A landscape with many valleys, sampled at points; each row gives a point and its height.
From any point a ball takes the steepest step (drop divided by distance) to one of its 2 nearest points. It stops when none of these is lower. Distance is the straight distance between rows; heights are no part of it.
<944>: [-25  16 -30  19  -2 -39 -15   2 -37  -6  24  55  41 -14  42  15 -18  65
 -59  36  18  28 -39   5 -21 -53 -12  16   7  -4   6 -22 -23  37   7  10
 -28 -62   0  -1  -6 -52 -27 -70   4  26  16 -32 -26  49 -36 -34 -10 -29
 -12]  height 60.0
<597>: [ 17 -14  29 -45 -26  -3 -18  -6   8   7 -42 -10 -37 -37 -13  56 -12 -22
  32 -30   4 -15 -42  50  -4  52  46 -43  24   6  -4 -28  20 -34  12 -27
  23  10  13 -30 -22 -12  13  28 -72 -10  18 -26  -1 -26  14  18  54  -1
  20]  height 32.9
<742>: [-55   6 -12  -7  24   0 -47  23 -62 -25  59  75  60  -4  -9   4 -26  55
 -63  31  47   4 -43 -11 -32 -45 -18  29  48  26  18 -20  -6  49  -3  26
 -29 -49  21 -15 -21 -68 -52 -87  -8  20  26 -58   5  68  -9 -38 -33 -52
 -43]  height 58.7
<802>: [ 18  21 -12   8   0  54  22   3 -10  -5   6  12  34  35 -21  23 -37 -25
   4  50   2 -69  61 -12 -18 -22 -18 -41 -42  15 -38 -50  23 -47 -71 -26
 -15 -11 -36  20 -15  41   8  63   7 -55  -3  30 -21 -17  26 -19 -11  -5
 -14]  height 43.5
<803>: [  1  -6 -60  64   0 -30   2 -13 -38  -9  24 -15  19  -1  50 -61  10  25
 -49  66   2  54   4 -64  -8 -61  -9  57 -62 -62 -43  29 -32  48   0  -2
   8 -71 -30  10  -7 -42  -8 -47  45  27 -10   1 -29  25 -12 -42 -10  15
  -1]  height 19.9
<96>: [-28  52  13 -12  -3   1  13   2  55  -9 -29  25 -33  34   1  26   3  48
 -32 -96 -10  26  12  33 -28  74  42  22  -3   0  47  36  14 -22  44  39
  -9  35  15   2 -30  -5 -40 -36  -3   9  25  35 -22 -20 -64   8   7  23
  48]  height 21.1
<536>: [-21  -6 -36  91 -13   5  -5  -3 -20 -14  31 -10  17  27  33 -73  -7   9
 -38  49  25  43  29 -54  22 -28  -7  46 -43 -50  -9  29 -17  27   8  20
 -33 -54 -28  13 -13 -26 -10 -37  63  13   8  47 -15  54  -8 -18 -11  28
  -3]  height 25.2
<310>: [-41  13 -26  25  12 -70  -7  -1   0  14 -17   1 -12 -12  56 -12  20  57
 -29 -14 -36  27 -48   1  -6 -28  24  33 -13 -30   6  28 -37  41  46  20
  19 -27  37   3  13 -30  -2 -56   4  59 -14 -12   0   4 -38 -19  -1  13
  19]  height 34.6
<159>: [-53 -11 -10  95 -19  17  -6  14 -14  -4  13  21  28  53  21 -55 -20  19
 -31  33  42  47  41  -8  24  -5 -13  46  -8 -40  23   9 -16  19  36  62
 -41 -55  -7 -20 -22 -45  -3 -68  34  -9   9  51  11  87 -18   3 -13  23
 -13]  height 28.4
<21>: [  7 -30 -20  27   6  32  -9  16 -43 -31  28  21  42  15 -16 -13 -50  -3
 -12  94  30  -4  30 -24 -21 -26 -55   8  -4   1 -12 -56  25   6 -45 -13
  -9 -61 -27 -35 -23 -34   3  -6  11  -9  -5   0  14  66  56 -15  -5  -9
 -38]  height 30.2
<190>: [-19  27 -49  37  -5  32 -36 -13 -43   1  67  36  23  40  68  17  -1  19
 -46 -32  11  48 -55  -1  74   7  24  44 -25 -18  32  35 -25  25  53  -3
 -49  -1 -10  68  10  -3 -57 -35  45  15  -6 -24  12 -12 -72   3  23   9
  12]  height 64.2
<276>: [-42  29 -65 -18  -8   9  -4 -10 -27 -10  42  49   0  11  85  34  26  18
 -64 -32  16  45 -57  28  65  13  14  59  -3   1  22  69 -24  36  32  12
 -35  -1  27  60  11 -17 -51 -66  35   8 -22 -57   2 -45 -65  38  38  26
  25]  height 63.3
<776>: [  0   7 -44 -34   4 -13  -6 -15 -44  -9  47  52  21 -27  62  37 -26  33
 -52  31  27  21 -57  17  18 -41 -22  11  14  16  -9 -17  -8  31 -20  -4
 -28 -35 -15  33  10 -12 -41 -41   6   9  17 -54 -18   8 -24  -8   8 -32
  -9]  height 61.1
<512>: [ 24  -4  66  28  17   9   6  16  28 -14 -34 -33  -5   6 -70 -27   5  -1
  48 -76 -34 -44  61 -34 -20  87  46 -54  26  19   3  61  17 -19  16 -33
  77  40  12 -45 -31  -5   2  50  -8  -7 -40 -12  23 -35  21 -18  -2  16
  33]  height 53.4
<240>: [-45   0  31  33 -34  -9  21  14  33  -1 -45   0   9 -15 -15  -5  -7   3
  22  16 -16 -46  25  31 -24  15  11 -39  -1  11 -20 -26  -5 -14   4  -3
  -1   4  25 -46 -15 -19  34   1 -26  -6 -29  31 -16  32   6   0  -3   2
   4]  height 22.4
<369>: [ 14 -51 -15  36  30  24 -28  10 -64   0  63  17  12 -12  13 -34 -14 -32
  13  55  77  52 -22 -12  45 -13 -45  30  57  -1  24   0 -12  36   9  41
 -12 -27 -15 -17  21  -9  -6 -33  -3   9  26 -19  46  79  47  17   9 -15
 -51]  height 19.1
<564>: [ -8 -25  -9  14  57  56 -47  58 -38 -32  27  19  18  34 -54 -11 -23  10
  17   1 -13 -47  14 -17 -41  64 -31   6  33  64  12  -2  30  -6   3  -5
  42  32  20  11 -31  -6  -8  13  -5   0 -22  15  23  26  51   7 -25 -19
 -35]  height 55.3
<17>: [ -3  53  17  71   5  73  58  28  17 -15   5  28  24  20   9  20 -16  21
  12  11  15 -67  86   1 -20  43 -11 -49 -14  16 -28  29  -3 -11 -24   3
 -14  46 -15  23 -41  17 -24  21   0 -63 -27  51 -51  15   9 -28 -42 -57
  -3]  height 13.5
<610>: [ 27 -24  43 -10  34 -21  27   1  13   6 -36 -10  18 -60 -60  -8  38 -18
  56   0 -27 -47  44  19 -50  21 -15 -70  25  36 -37   7 -30 -23  -7  -2
  44  53  29 -29 -22  17  52  51 -17 -22 -21   9 -16  10  68 -15 -26 -55
 -15]  height 27.2
<110>: [-26 -42  15  58 -44 -48  39 -22 -14  -5 -46 -54  28 -23  -3   2 -16 -27
  46  41 -32 -31 -12  18  30 -29  27 -53 -54 -25 -81 -34 -10  20  12 -29
  41 -57  23 -34  -1 -45  44  73 -40   1 -25  14  33  -7  43 -18   9  -9
  40]  height 36.3
<877>: [-42  -8   1  63 -25 -21  -6  16  -6 -30 -48 -22  16  15  -9 -18 -12  25
   1   3 -51 -34  -2  -6 -13  39  29 -24 -39   4 -27  -5  18  10  35 -34
  39 -17  40 -10 -25 -58  11  17  -8  13 -55  24  -7  24   5  -7   0  18
  19]  height 18.9
<702>: [ 44 -44 -33  18  29  -7 -27  -8 -76  12  47 -10  10 -13  24 -30  -2 -27
   9  62  40  35 -35 -34  49 -64 -49  28  32 -11  -4  -5 -14  43 -10   4
  24 -43 -12  -1  39   1   8  14  -2  21  -1 -54  46  21  30   4   3   5
 -43]  height 13.4
<718>: [-29 -21 -13  13 -28  40  -8  25  21   5 -14  -7 -14  35 -21 -41 -10 -50
  11  64  18  -9  33 -19  12 -13 -49  37   8  -2  14 -38  11 -18 -36  -6
 -15 -19   6 -45  14 -12  40 -22  17   0 -19  29  26  47  37  42   4  57
 -39]  height 24.0
<915>: [  66    5  -14 -101    7  -17   11  -38   20   23  -25  -15  -38  -30
   -2   25   16  -20  -32   10   -9   30  -19   13  -23  -22  -28  -13
  -13   11  -24  -56   14  -29  -68  -21    1   14  -20   43   -9   28
   10   29   -4  -26   19  -12  -31  -47   26    2   25  -19    0]  height 47.1
<348>: [ 46 -11 -12 -64  12 -50  12 -30  18  21 -18 -30 -62 -47  28  -6  52 -27
 -15  -4 -22  48 -38 -13  -7 -22 -29  22  -6  -4 -21  -2 -10  11 -32  -2
  30  20 -10  36   6   8  19  -8  -5   0   0 -26 -17 -42  15  18  18  -9
  -2]  height 48.4
<478>: [ 34 -28   6 -11  10 -35  64 -33  -2   2 -18 -30  47 -22 -45 -48  10 -57
  -1  90   9 -12  72 -29 -24 -74 -67 -41 -28  -1 -85 -19 -32  -5 -45  12
   4 -40 -34 -17  -5   2  39  63  42 -27  -8  17  -1  28  57 -32 -45 -42
 -23]  height 31.5
<367>: [ -5  16 -29   3 -18  30 -21  -3 -28 -16  27  38  27  33  54  70 -42  35
 -37 -31  -9  -1 -35  33  10  35  23   1 -31   8   1 -30  33   3  36 -29
 -35  22 -13  57 -12 -13 -59  -2 -16 -17   6   0 -17  -3 -56 -12  11 -13
  23]  height 18.5
<376>: [  8 -52  49  42   1 -28   3   6 -14 -12 -46 -52  13 -36 -47  -8  12 -35
  89 -10 -21 -28  -8  24  12  32  19 -52  23   0 -30   9  -2   8  38 -17
  75   0  32 -44 -17 -21  51  69 -50  -1 -33   7  35   4  72  15   3 -12
  17]  height 39.1
<674>: [ 33 -25  67   8   6 -36   0  -5  17   3 -18 -42 -12 -11 -26 -17   4  -1
  50 -70 -38 -10   4 -22   4  44  62 -41  23  -8  11  33  14  -1  37 -24
  59  31   6 -51   3   4  -2  36 -26  30 -12 -21  32 -36  -6 -17  12  20
  32]  height 52.4
<484>: [-43  43  24  61  20  69  18  48   7 -12  22  42  37  38   4  34  -9  41
  -2 -15  10 -62  61  25 -39  49  19 -21  23  27  28   5   1  -5  27  29
 -27  48   7  -4 -30  -4 -25 -21 -32 -39  -5  40 -25  34 -32 -39 -48 -47
 -14]  height 17.2
<726>: [-33 -49  58  57 -37 -39  29 -14   9   1 -50 -64   1 -36 -15 -23   6 -38
  81  11 -28 -41   8  11  32 -13  36 -31  -4 -40 -45   2 -17  26  36 -13
  28  -7  36 -70  23 -26  49  48 -38  10 -28  26  49  10  47   8   5  10
  23]  height 37.8
<279>: [  3   6 -18 -90 -16 -56  -3 -21 -14  -4 -31  13 -53 -74  41  41  49  48
 -50 -56  -4  34 -65  31  12   6  -2   2   9   2 -15  48  14  42   8 -22
   3  22  59  13  20 -15 -40 -23 -19  14  -8 -99   4 -71 -30  18  49   1
  42]  height 26.9
<102>: [ 67  -4  10 -42  39  13 -13  -1   5  37  50 -23 -17   2 -31 -21  28 -61
  37  13  21  17 -14 -42  19 -34 -30   8  42  15  27   5 -15 -17 -40   9
  -4  34 -20  11  45  70  21  38  18   6  27  -9  29 -29  20  17 -14   0
 -46]  height 24.8
<352>: [-31  14  21   8 -24 -66   6  -6  42  13 -47 -48 -29 -10  12 -20  22  51
   0 -31 -68   0  -6 -25 -18 -14  53  13 -37 -42 -13  31 -18  18  29  -5
  17 -10  26 -23  16 -12   2 -22  -1  35 -14  10  -9 -23 -35 -20  -3  39
  44]  height 37.6
<147>: [ 24  41  16 -38  -5  29   7   7  68   6 -14  -7 -10  29 -62 -11  20  12
 -26 -34 -35 -27  65 -34 -44  17  23 -30 -35  18  10   0  25 -52 -54 -41
 -29  51   1  12 -10  37  -5  24  34 -26 -12  25 -42 -44 -21 -27  -4  18
   8]  height 9.9
<871>: [-28 -30 -12  18 -17  29   5  22  10   5 -22  16 -29   8  25 -10  -7 -65
  25  57  57  33 -18  30  25   1 -42  57  34  -4  38 -43   0  -9  -3  21
   7 -35  -7 -45   5 -32  33 -64 -20   5  -8  12  15  52  50  74  23  36
 -19]  height 26.1
<830>: [ -2 -52 -13  76  -5  16  -9  11 -65  -7  15  -6  39  15  16 -12 -39 -13
  19  64   5   6   5  13  37  -2 -13  -9  -7 -17 -13 -47  15  22  22 -14
   9 -40  -3 -24  -2 -41  19  25 -11   0 -20  12  44  66  38  -4  15 -10
 -16]  height 32.8
<182>: [ -3  -2 -69  22  26 -35   5  -9 -24 -23   8  11  -6 -18  52 -41  21  21
 -50  42  -9  53 -29 -32 -37 -23 -31  53 -32  -6 -13   8 -21  35 -12  -6
  40 -50 -19  18 -31 -46  -8 -60  42  37 -26 -20 -39  23  15 -13   3   0
 -10]  height 12.2
<835>: [ 27  14  15 -91  24  17 -17   8  27  25  32  17 -29 -13  -9  21  19 -48
  18 -21  31  17 -36  12  16  -1 -11  17  57  40  37   3  -3 -21 -28   3
 -27  47   3   6  41  45 -10 -16  -4  13  22 -39  12 -33   3  41  15   6
 -22]  height 28.3
<609>: [-11 -50   2  51 -10 -27  25   4 -46 -11 -21 -18  53 -16  -8  -6 -28  -4
  24  72 -10 -35  15  16   1 -38 -15 -48 -18  -4 -54 -42   4  20  -4 -23
  36 -54  14 -42  -6 -37  37  54 -22   5 -27  11  22  45  53 -21 -11 -26
  -6]  height 34.7
<772>: [-10 -17 -38   0  22 -17   3   6  -7 -22  -8  -3   0  11  -5 -64  15  -4
 -40  51 -22  30  -1 -53 -45  -9 -55  33 -29  21 -23 -12   3  11 -31 -28
  49 -34  -4   9 -31 -44  15 -29  50  23 -44   8 -27  32  42   2 -14  11
 -20]  height 18.8
<754>: [-27  28 -55 -52   6  -7  -3  -8 -38 -16  60  53  12 -27  67  38  28  45
 -72   3  24  25 -55   8  39 -30 -18  33  16  30   1  48 -15  49 -25  -3
 -34 -19  26  55  15 -20 -50 -55  31   9  -4 -70 -17 -34 -50  14  12 -14
   2]  height 62.1
<160>: [ 62 -52  20 -38  20  -1 -29  -1 -14 -21 -31 -50 -29 -17 -74  -9  39 -70
  60 -30  -2  -2 -34  -2  -6  70 -17 -19  35  36  -6  14  12 -41  10 -21
  95   9  -1  18 -49 -16  34  59 -23 -27 -12 -14  14 -21 106  45   9  -7
  -8]  height 41.5
<856>: [ 15   4   2 -60   8   8  20 -11  28  10  -6  21   0 -29  -9  31  -7  -6
  -8  18  -1 -18  22  39 -57  -3 -16 -24   4  35 -18 -62  -1 -40 -56  -6
 -24  25 -15   6 -26  24  13   4 -20 -29  25  22 -46   7  20 -10   4 -43
 -20]  height 45.8
<29>: [-49  25   9  15 -12  35  -5  30  55   4  -7  -6 -20  59 -36 -59   1 -18
  -7   9  -6 -14  45 -35  -5  13  -7  32   1  10  39   9   4 -28 -13  15
 -26  10  18 -22   5  12  24 -24  36   5 -19  49   4  19 -14  29 -17  68
 -22]  height 20.4
<985>: [ 24  38  10 -66 -10  37   3 -18  43  50  27   0   0   0 -30  23  -6  -7
  28 -12   2 -20  33  18 -15 -54  40 -16  13  -1  33 -33   3 -47 -46 -18
 -58  17 -17 -11  61  95  31  27   9  -5  38 -15 -20 -38 -25 -20   1   7
 -20]  height 67.1
<81>: [ 34 -29  36 -42 -19 -41  -3 -28 -25  -1 -19   3  -5 -57  23  68 -14  -2
  30 -64  -5   4 -65  55  35  46  54 -57  14 -19 -12   4  20   7  58 -25
  22  30  12 -12  11   4 -36  35 -51  11  13 -42  38 -35 -12   4  56 -21
  50]  height 34.8
<485>: [-52 -22  -6  -7  32  53 -66  45 -74 -23  86  58  55  10 -38 -15 -33  19
 -30  23  63  -4 -31 -22  -2  -7 -35  42  71  45  22  -2  -4  44   3  54
 -34 -18  19 -14  -9 -47 -57 -69 -20   6  37 -43  46  74  28 -19 -26 -55
 -60]  height 57.5
<443>: [ 12  26  -4 -36 -20 -10  11 -16  21  48   0  -9 -26 -11  18   9  -8   4
   7  20  -1   8 -15  19  18 -75  14   4   2 -23  15 -29  -5   0 -28 -11
 -39 -34 -27   7  58  51  29  -8  -1  15  27 -25 -15 -31 -34   5  11  16
  -5]  height 66.4
<832>: [ 60  -8 -25 -11  26 -31  -6 -23 -21  -6  17 -43  16  14   2   2  13  -3
 -12   4 -33  -1  -2 -54  -5 -31 -22 -18 -48 -16 -23   7  14 -18 -21 -17
  40   9 -32  50   4  26  -3  82   8   7   2   0 -17 -51 -20 -25 -31   7
   9]  height 40.8
<498>: [-54  60  -4 -33 -15 -35  15   6  53  12 -38  56  18   8  -1  57  12  89
 -43 -45 -10   0   7  54 -59 -17  10   7   8  13  33 -16 -14 -15  16  39
 -45  10  44  -9 -17  -6  -9 -65 -17  12  40  29 -49   7 -80 -31 -34 -13
  10]  height 30.4
<822>: [  4 -26  -9  50 -13  40  20   5 -19 -12  21  -9  35  17 -25 -49 -34 -30
  -3  87  51 -14  93 -40  23 -39 -48 -15 -22 -24 -36 -13  14   5 -49  10
 -42 -44 -27 -28   6   0  20  35  43 -28   8  32  23  68  41 -10 -11  11
 -38]  height 27.5
<556>: [ 46   6  26 -62 -12 -13  17 -36  34   3  22 -18 -43 -26  22  22  13  -3
   9 -93  16  48 -23   7  49  17  41  -3   6 -30  27  54  22   9   0 -11
 -10  41 -32  19  43  57 -44   7  24  18  39 -28  20 -90 -44  10  33  17
  53]  height 6.4
<262>: [ -7  43 -16 -65  -9  68 -44  15  16  31  50  24  15  37 -40  19 -31   4
   4  15  14 -41  12  -2 -12 -74  10  27  17   9  37 -52  20 -36 -63 -17
 -74  -5  -6   0  57  66  13 -14   7 -10  31 -27  -4 -30 -37 -24  -8  12
 -45]  height 67.7
<437>: [-29   5 -20  24 -26   9 -24  10 -11 -26 -18  19  -3  27  35  29 -23  25
 -24 -17 -28  -2 -36  24 -19  57  22   2 -29  14  -2 -29  26  -3  31 -22
  21  -5   6  21 -37 -51 -16 -13 -23   6 -22   8 -20  15 -15   7  22  12
  17]  height 14.2
<680>: [  4  40  13  37 -17  15  60   2  49 -32 -40  -9 -12  -7   4   3   0   8
   4 -15 -19 -41  67  -6 -29  64  -6 -40 -53  15 -44  42   2 -22 -25  -5
   5  47 -14  28 -45   1 -17  30  20 -44 -27  60 -62  -5  14  -7 -12 -31
  32]  height 9.3
<25>: [ 21 -20  19  33 -14  -6 -14 -16 -31  16   6 -13   7   4  33  33 -27  -8
  28 -23 -32   4 -44  29  56  14  54 -30 -17 -27  -3 -29   7   7  60 -30
   1   4 -12   4  26   4 -14  42 -27  17 -17 -15  38 -14 -26  -1  39  -5
  37]  height 36.8
<63>: [   5   13   33   16   -5  -20   20  -21   36  -17  -30   -9  -40  -17
   33   25    0   27    5 -103  -14   34   -4   32    4   97   66   10
  -13  -27   32   49   10   -5   59   32    7   55  -15   -5  -23    4
  -52  -16  -10    2   16   34    2  -21  -26   -1   33   -6   83]  height 17.7
<747>: [-85   4 -12  46  24   3  -6  26 -16  -5 -16  65  30  38   0   4 -10  35
 -32 -10  16   7  -8  41 -40  29 -15  22  23  22  47  -6 -14   5  68  66
   1 -14  23 -25 -46 -62  -1 -75 -19   9   5  44  -7  81 -29   6 -31  -7
 -12]  height 22.7
<162>: [ 51  -3 -16   1  13   8   5  -8 -16 -25  -8 -18  29  23 -20  18 -12 -20
   3  31 -25 -43  20 -20 -13   4 -26 -51 -45  16 -45 -24  26 -43 -50 -24
  45  -3 -25  40 -38   9   8  97   3 -33 -14  14 -20 -32  34  -8 -20  -9
   8]  height 42.4
<420>: [ 33 -12 -19   9  30  14 -46  18 -41  16  70 -23  -2  21 -11 -46  16 -17
   1  35  28  24  -9 -86  41 -57 -40  32  29   1  22  21  -4  29 -29  12
  -5 -10  -6  21  54  29   9  25  23  27  15 -28  45  -4  -7  -7 -20  13
 -53]  height 19.5
<591>: [-15  25 -14   2 -27  23 -12 -10  -2  40  27  26   6  22  35  29 -34   9
  -8   9  28  14 -29  39  58 -60  24  17   7 -24  41 -22  -9  13  13  15
 -70 -38 -35  25  54  33   4 -37   3   5  30 -20   3  -7 -66  14   4  12
   2]  height 65.8
<785>: [  7  16  16 -32 -41 -33  11 -34  51  23 -28 -17 -48 -16  52  36   5  38
   9 -73 -17  34 -31  40  41  -9  72  31 -23 -66  27  40  -6  14  35  16
 -27  -4 -19   7  48  35 -21 -44   3  16  26 -19   5 -75 -68  21  29  22
  67]  height 12.9
<268>: [ 35   1   2 -31  40  47   7   2 -21  10  40  22  32  -8 -14  30 -32 -31
  29  35  23 -53  35  25 -28  -7 -16 -21  23  36 -17 -56  -1 -40 -48  13
 -13  16 -21   4 -13  62   8  43 -21 -48  29  12  -8   3  38 -13  -8 -45
 -37]  height 44.7
<91>: [-15  32  15 -13 -10   6  14   1  73   9 -22 -32 -47  36 -38 -63  29 -25
 -23 -23 -37  -5  41 -68 -22  18  -2  16 -38  -3   8  27   0 -25 -28 -13
 -17  32 -13  16  -7  14   7  -6  56  -9 -18  51 -21 -24  -4  16  -6  60
   5]  height 15.8
<493>: [ 66 -34  35 -37  17 -50 -11 -20   0   6 -11 -60 -33 -20 -15 -10  36 -36
  43 -53 -29  16 -38 -35  -4  11  13  -8  23  -9  -1  30   3   3  23 -19
  76  28   3  -8  15  11  15  55 -22  22  -7 -38  27 -50  24  14   3  19
   5]  height 51.1
<921>: [ 32  -9  -7  46  11  -6 -10  -9 -36   2  38 -17  23  11  28   2 -20   9
  12   4 -16   2 -17 -22  35  -7  24 -18 -26 -23  -8   4   5  11  25  -8
  -1  -4 -31  29  21  26 -15  50   5  16   5  17   8  -9 -26 -23  -2  -6
  13]  height 38.7
<729>: [-19  13 -33 -31  16 -84  -8  -8 -17   2  -7   8 -21 -49  57  21  43  70
 -41 -38 -40  26 -69   1  -4 -22  17  13 -10 -12 -11  47 -18  61  34  -9
  29   4  57  21  22 -26 -25 -32  -5  55 -16 -62   3 -34 -40 -20  14  -5
  26]  height 31.2
<524>: [-24  71 -14  -1 -30  13 -16   8  52  -1 -21  16 -11  66   7  27 -11  70
 -44 -56 -26  10   3   9  -1   8  45  28 -42 -16  47   4  27 -16  19  -8
 -37 -10   5  33  -9   6 -26 -39  26   5  12  28 -39 -35 -96  -2 -14  54
  29]  height 24.7
<580>: [  7 -13  22   8  22  39 -42  34  -9 -31 -26 -11  -8  24 -73 -10 -12  -7
  30 -28 -31 -51  15 -17 -33  88   5 -27  21  49  -3  13  40 -30   3 -40
  61  35  27  -4 -47 -14   9  39 -23  -9 -39  -8  13  -5  49  15   3  12
  -3]  height 54.4
<704>: [ 13  24  14 -69 -27 -56  27 -31  68  34 -46 -30 -81 -54  40  21  37  14
   5 -36 -11  40 -24  40  10 -36  28  41 -10 -53  15  28 -34   9 -10  34
 -29   4 -15   5  45  44  13 -57   1   1  37 -15 -11 -62 -35  27  26   3
  41]  height 16.9
<359>: [-26  47 -17 -26 -32 -29  16   2  57  15 -30  12 -16   9  18  18   6  61
 -41  -8 -21  14  11  27 -35 -24  10  15 -28  -5  16 -21  -5 -21 -15  13
 -43 -14   3  13  -7   7   4 -50  13   6  20  29 -59  -3 -58  -9 -12  11
   9]  height 27.9
<157>: [-71  11   2  75 -13  44  -8  26 -12  -8   9  56  56  74 -12 -13 -22  35
 -41  25  43  12  48  15 -12  -4 -21  34  13  -6  40 -18 -11  12  41  70
 -51 -44   8 -29 -34 -54  -9 -83  -7 -35  22  45   2  91 -48 -12 -49  -1
 -37]  height 25.6
<765>: [ 14  -7   2  20  -6   5  58 -18  18 -15  -1 -16  18   2 -29 -71   1 -59
   1  68  26 -28  92 -52   1 -43 -58 -18 -42  -8 -70   9 -23  -9 -56  14
 -33 -11 -50  12  -1  13  17  44  73 -33  -1  49 -12  29  35 -10 -33 -13
 -22]  height 29.9
<723>: [ 29 -21  26  -3  21 -54  52 -20  15   3 -23 -45  35 -33 -48 -40  36 -30
  29  35 -29 -40  66 -26 -28 -38 -42 -54 -10   9 -72  10 -35 -11 -14  12
  31  16   2  -7   0  17  41  75  22 -24 -26  18 -13   5  39 -35 -63 -43
 -17]  height 29.6
<291>: [ 29 -71   7  13  20 -23 -26   1 -50 -32 -35 -33   8 -34 -45   5  15 -40
  79  -6  -9  -8 -58  35   8  42 -10 -32  36  29 -17  -7  12   4  41 -26
 106  -9  17  -2 -32 -28  41  60 -51   1 -19 -13  32  13 102  37   3 -19
  -3]  height 40.3
<87>: [-11  34  32 -25 -33  23  19   4  68 -14 -65  -8 -30   1 -61 -17  21  -8
 -12 -29 -31 -47  75 -11 -51  64  12 -46 -28  32 -34  11   8 -51 -31 -34
  -2  41  21  -4 -47 -17   8  23   7 -45 -37  16 -48 -15  11  -8   8  -2
  12]  height 4.1
<12>: [   7   20    5 -101  -38  -11  -11  -19   14    1  -28   17  -50  -42
   28   61    1   29  -33  -52   19   24  -54   50   14   18   10   -4
   17   -7    7   12   28    2   -6  -20  -31   23   26    9   17    8
  -36  -21  -32   -5   19  -70   -8  -65  -44   31   52   13   37]  height 23.5
<257>: [-77  23  32  71  18  33  26  30  15  -3 -27  53  34  39  -3  27  -1  24
   2 -37   9 -30  39  52 -24  52  12 -14  29  17  51  14 -23 -10  79  73
 -19  38  25 -34 -30 -27   0 -46 -42 -20  -7  55  -7  51 -41 -10 -46 -27
   2]  height 20.0
<839>: [ 14   4  40 -58 -16  13 -11   4  50  20 -30  -7 -54 -19 -19  14   6 -46
  31 -46  18   8 -12  28  -6  44  31  -1  44   3  34   0   7 -44   3  -3
  -3  39   3 -40   4  23   5 -14 -37   6  22 -18  -8 -21  -7  40  35  32
  12]  height 31.0
<678>: [-21 -13  35  -2   0 -22  24   7  20  19 -43  17  10 -64 -32  26  13 -13
  47   8  -8 -57  27  53 -52   4  17 -68  32  21 -21 -32 -21 -27   1  -9
  15  36  35 -63  -9  13  52  21 -48 -12  -3   9 -18  31  41 -14  -4 -41
 -10]  height 25.0
<68>: [  42  -23   12  -11    2   12   35  -22    3   35    4  -52   -9   -4
  -30  -32   11 -111   46   61   23   -6   33  -26   34  -63  -38   -5
   -6  -21  -24  -30  -14  -17  -44    2    4  -21  -28  -22   36   64
   59   67   19  -29   18   31   39   -3   71   26   -2   30  -28]  height 29.7
<579>: [-24 -18 -15 -12  68  46 -73  53 -71 -24  75  28  38  12 -60 -24 -23  19
   1  13  29 -24 -15 -30 -23  21 -42  37  66  69  19  11   9  27   4  32
  10  13  33   4 -14 -12 -30 -24   0  22  17 -12  42  53  43 -15 -34 -52
 -66]  height 56.4
<31>: [ 24 -26   5 -22  14 -53   3 -25  10  11 -18 -68 -54 -17  11 -36  48 -29
   6 -24 -42  28 -29 -56 -14 -13  -9  36 -19 -25 -31  28 -11  15  -3 -12
  69  12  -1  20   9 -10  27  19  -8  17 -26 -19  -1 -53  20  14   3  23
   0]  height 49.8
<693>: [ 20  32 -31 -42 -30  -4 -22 -14  -3  -1   6  10 -19  11  47  52 -15  45
 -37 -39 -16  16 -47  12  28   0  28   2 -34 -21   5  -2  33   5   2 -42
 -24   2  -5  51  23  17 -39   5   3  15   9 -40 -16 -64 -60  -4  33  22
  40]  height 19.2
<812>: [ -8  18 -30  17 -20  53 -30  -5 -12  14  36  26 -25  52  54  15 -18 -19
 -15  -9  19  26 -43   8  81 -24  12  50  -5 -27  59   0  11  -2  14  -1
 -47 -13 -36  51  48  25 -11 -36  27  -2   1 -22  19 -34 -52  47  31  51
   3]  height 65.2
<146>: [-28 -29  -5  37  21  15  -6  22 -12   3  22  14 -13   0  20 -31   2 -30
  25  23  40  36 -14  11  19  23 -25  42  46   8  42   5 -15   7  32  48
  -1   0  -8 -17   1  -7  11 -47  -2  25   7  29  24  62  22  39   2   8
 -27]  height 23.2
<65>: [ 44 -11  -4  -6   4  53 -11  11  -4  29  28 -26 -19  29 -34 -18  -2 -81
  52  38  27 -11  17 -40  37 -36 -33   6  16 -12  31 -29   7 -30 -48 -10
 -14   6 -23 -16  51  72  38  41  11 -15  21  20  46 -14  43  34   8  48
 -43]  height 27.6
<388>: [ 36  24  40 -11  11 -11  34 -24  44 -10  23  -7  -8 -30  10  28   8  35
  12 -96   5  28  17  16   9  53  53 -11   6  -2  36  51  13   4  14  18
 -20  71 -25   6   8  51 -57  25  19  20  44  28   2 -46 -42 -27   4 -34
  57]  height 13.1

Call two points neighbours if one is among the 2 nearest of the other. Go from one point of each pair to the other, from neighbour to neighbour, staying as low as possible. Name the highest point that can't be avoided.
<702> / <182> => <159>
<702> / <87> => <871>
<822> / <437> => <478>

Where does a ball stop that starts at each point below?
<359> => <556>
<160> => <822>
<478> => <437>
<157> => <87>
<310> => <437>
